The views of a scene show one set of named points, each view turned or mirrored, shifted and resized as a whole, with a little noise and some points left out.

Scene 1
View 1
z_682: [ 11  33 -12  13 -21 -12  -5  -2 -30   5   7  -8  -9  -9  -2  -1  -2  -4
   0  -5   3 -17]
z_657: [ 17   7   0   2 -15 -14   8   1  -2   8   3  -4   8   2 -10  -2  -5   0
 -14 -11   8 -10]
z_368: [ 16   8  -3   2 -14 -12   8   2  -8   8   3  -4   5   0  -9   0  -4   0
 -11  -7   4 -10]
z_339: [ 13  10  -5  14 -14  -9   2  -3 -14  13  -6  -5   5  -1   2   3  -4 -13
  -3 -11   2  -4]
z_470: [ 14  16   0  23 -18 -11  -7 -10 -11  17 -11  -3   9   1  10   2  -5 -21
  -2 -20   9  -2]
z_174: [ 20  20  -2  -4 -20 -19   7   5  -6  -1  16  -5   0  -2 -19  -8  -4  13
 -19  -6  11 -21]
z_671: [  6   4 -15  11  -7  -2   5   1 -28  16  -8  -6  -2  -7   5  12  -2 -17
   8  -2 -11   1]
z_345: [  9  27 -23  -3 -14  -7   5   8 -39   0  17 -10 -19 -15 -13   3   0   7
   1   9  -9 -21]
z_681: [ 19   6   3   4 -16 -16   7   0   3   8   2  -2  12   5  -9  -4  -6   0
 -17 -13  11  -9]
z_111: [ 14  30 -13   2 -20 -14   3   4 -26  -1  17  -9 -12  -9 -14  -3  -2   8
  -8   0   3 -23]
z_902: [ 11 -10 -16 -17  -1  -5  26  15 -15   5  10  -6  -2  -6 -20   8  -2   9
  -7  11 -13  -7]
z_478: [ 10  21 -15   8 -15  -7   1   1 -31   8   4  -8  -8  -9  -2   4  -1  -6
   2  -1  -4 -12]
z_197: [ 21  17   7   9 -23 -20   1  -4   5   7   3  -2  12   7  -8  -8  -7  -1
 -20 -19  18 -13]
z_25: [ 15 -14  -5 -12  -3  -9  23  11   0   8   3  -3   9   1 -18   4  -5   5
 -13   0  -4  -3]
z_15: [ 12  15 -10   6 -14  -9   4   1 -21   8   3  -6  -2  -6  -4   2  -3  -4
  -3  -4  -1  -9]
View 2
z_902: [  2 -11 -15  25  33 -15 -22 -15 -12  -5  18  13  -5 -12 -19  -8   9   5
   9  22  -6 -12]
z_657: [-11  -4  -9  -1  12   0  -4 -10  -6   4 -14  -3  -2  -7 -21 -10  14  10
   6  12  -4  -7]
z_671: [-18  -9 -19  11  19  -3 -15   7   1  -7   6  13  11  -2 -41 -18  35 -16
  15  15   6 -10]
z_111: [-17 -11  -4  12   7 -18 -18   6 -29   3  -7  13 -14  -8 -34  -2  20   8
   0  -9  -5  -7]
z_681: [-11  -3  -9  -4  10   4   0 -12  -5   5 -17  -7  -2  -6 -19 -11  13  13
   5  13  -4  -7]
z_478: [-21 -10 -12  11  11 -11 -17  12 -14  -3  -2  16   0  -3 -43 -11  33  -8
   8   0   3  -9]
z_25: [  1  -7 -15  12  28  -4 -10 -21  -3  -2   7   1  -1 -10 -13 -11   6  10
   9  27  -6 -11]
z_339: [-21  -5 -12  -3   7   4  -5   3  -2   0 -13   1   6  -2 -34 -15  29  -4
   9   9   3  -7]
z_345: [-16 -15  -8  23  15 -26 -27  10 -30  -3   7  23 -12  -9 -40  -4  26  -1
   4  -7  -3  -8]
z_368: [-10  -5 -10   3  15  -2  -7 -10  -7   2  -8  -1  -2  -7 -22 -10  13   9
   7  13  -4  -8]
z_174: [-10  -7  -3   5   7 -11  -9  -9 -24   7 -15   1 -15 -10 -20  -2   8  21
  -2   0 -10  -7]
z_15: [-17  -8 -11   7  12  -6 -13   3 -11  -1  -5   8  -1  -5 -34 -11  25  -2
   7   5   0  -8]
z_470: [-25  -2 -13 -11   2  11   1   6   5   1 -21  -2  11   2 -38 -19  34  -7
  10   9   6  -6]
View 3
z_339: [ -2  -4  -6  -3  -3  -9  -4  -9 -25 -17  -5 -10 -15   1  -9  -3 -13  16
  -3 -10   6   2]
z_682: [ -7   5  12   1  -5 -21  -7 -18 -13 -13  -6 -15 -17   3  -3  -1 -11  10
 -14   8   1   6]
z_15: [ -3  -7   9   1  -3 -10  -3  -7 -13 -13  -6 -13 -14   4  -5  -6  -8   9
  -3  -3   4   4]
z_111: [ -2  -1  27   3   0 -19 -12 -16  -5 -11 -11 -13 -20   7   1 -13  -4   5
 -10  12   0   5]
z_671: [ -8 -10  -4   4 -10  -6  13   1 -12 -11   2 -20  -5   2  -7   9 -11  10
  -1 -13   4   7]
z_345: [ -7  -3  31   8  -5 -19  -1 -10   7  -7  -5 -21 -13   8   4  -5  -3   0
 -11  13  -2  10]
z_25: [  7 -29  14   1   4   8  -2   9  -9 -13 -12  -5 -14   8  -5 -23   1   8
  18 -17   9   0]
z_470: [ -4   0 -18  -6  -3 -10  -5 -13 -36 -20  -4  -9 -15  -2 -13   1 -17  21
  -5 -14   8   1]
z_681: [  6 -13   3  -5   7  -2 -15  -8 -27 -19 -14   0 -21   4  -9 -21  -7  16
   6 -11   8  -2]
z_197: [  7  -6   2  -8   8  -7 -22 -16 -33 -22 -16   3 -26   2  -9 -23 -10  19
   0  -6   8  -4]
z_174: [  8 -11  25  -2   9  -8 -23 -13 -15 -16 -19   0 -26   8  -2 -30  -2  10
   2   4   5  -1]
z_657: [  5 -13   6  -3   5  -3 -12  -7 -22 -18 -13  -2 -20   4  -7 -19  -6  14
   5 -10   7  -1]
z_478: [ -8   0  10   4  -8 -16   2  -9  -8 -11  -2 -19 -11   3  -3   3  -9   8
 -10   2   1   8]
View 4
z_15: [ -8  -5   1   3  -4   3  -7  -3   9   4   3   6  -1 -10   4  -8   5   5
  -4   5  -4   3]
z_902: [-17  -7 -11  -1 -13  -2 -10  10  13 -11  -6 -12 -13  -8 -10  -5  -6  -2
  -2  -3  -4  -2]
z_368: [-11  -8   0   6  -4   2  -3  -2   2   3   1   1  -6  -4   4  -3  -1   0
   0   8  -7  -3]
z_671: [ -2  -6   0  -9  -3   4 -14   1  13   3   2   9   0 -17  -2 -14  12  10
  -5  -1  -1   3]
z_657: [-11  -9   2   7  -3   2  -2  -2  -3   6   0   1  -6  -2   5  -1  -1  -1
   1  11  -8  -5]
z_470: [ 1 -9 10 -1  4  6 -7 -8 -2 16  6 16  3 -9  9 -8 13 10 -1 12 -7 -1]
z_682: [-11  -1   2  13  -4   6  -2 -12  16   5   9   9   4 -10  10 -10   3   5
  -9   6   1  13]
z_339: [-4 -7  5  1  0  4 -7 -6  2 10  4 10  0 -9  6 -7  8  7 -2  9 -5  0]
z_681: [-10 -10   3   7  -2   2  -1  -3  -7   8   0   1  -6  -1   6   1  -1  -1
   3  13  -9  -8]
z_111: [-18   0  -4  19  -8   3   2  -9  17  -1   7   1  -1  -5   8  -6  -6  -1
  -8   5   1  13]
z_174: [-20  -5  -1  20  -7   2   5  -6   3   1   3  -4  -7   2   9   1 -10  -7
  -1  11  -5   1]
z_197: [-11 -10   7  14   0   4   3  -8  -9  12   3   4  -4   3  12   2  -2  -2
   3  18 -10  -6]
z_25: [-13 -12  -6  -2  -8  -2  -9   9   0  -4  -7  -9 -14  -4  -7  -1  -5  -3
   3   4  -9 -10]
z_345: [-18   3  -8  14 -11   3  -4  -5  28  -7   6  -1  -1 -12   3 -11  -4   1
 -12  -3   4  17]
View 5
z_15: [-3 -3 -1 -4  3 -1  2  4  5  0 -5  0  5 -4 -4  5  5  6 -3  7  1  4]
z_345: [  1   7   0  -5   5  -3   3   7  13   1  -7  10   1 -19  -8  10  -3  10
  -3  -2   4   2]
z_671: [-1 -6 -7 -3  5 -1  0  5 10 -1 -8 -1  2  5  2 -6  3  8 -3  0  0  9]
z_174: [ -4   1   7  -4   6   1   7   1  -1   2   0   4   9 -15  -5  19   8   4
  -3  19   1  -3]
z_657: [-5 -5  2 -3  6  2  5  1 -1  1  0 -1  9 -2  0 10 11  4 -2 19 -1  1]
z_681: [-6 -7  4 -3  5  2  4  0 -4  1  1 -3 10 -1  0 10 13  3 -2 21 -1  0]
z_470: [ -7 -11  -2  -2  -3  -3  -1   2  -3   1  -7 -11  10  11  -8   1   9   4
  -2   9  -3   5]
z_902: [  2   1  -1  -4  18   5   7   4  13  -1   2  12   0 -11  15   5   6   7
  -3  13   3   5]
z_478: [-2 -1 -3 -4  2 -3  1  6  9  1 -9  1  3 -5 -8  3  0  8 -3 -1  2  5]
z_682: [ -4   0   0  -5  -2  -5   1   5   4   1  -9  -1   6  -9 -14   9   1   7
  -3   1   1   2]
z_197: [-8 -7  5 -3  1  0  4 -1 -8  2  0 -6 13 -2 -7 15 13  1 -2 23 -2 -2]
z_339: [-5 -7 -2 -3  0 -2  1  3  0  1 -6 -6  7  4 -5  3  8  5 -2  9 -1  4]
z_368: [-4 -4  2 -3  6  1  5  2  1  1 -1  0  7 -4  0  8  9  4 -2 16  0  2]

In a view up to two points have been moved. Name them for each view, in the order of its rows, or write none.
view 1 | z_339, z_478
view 2 | z_368
view 3 | z_174
view 4 | z_15
view 5 | none
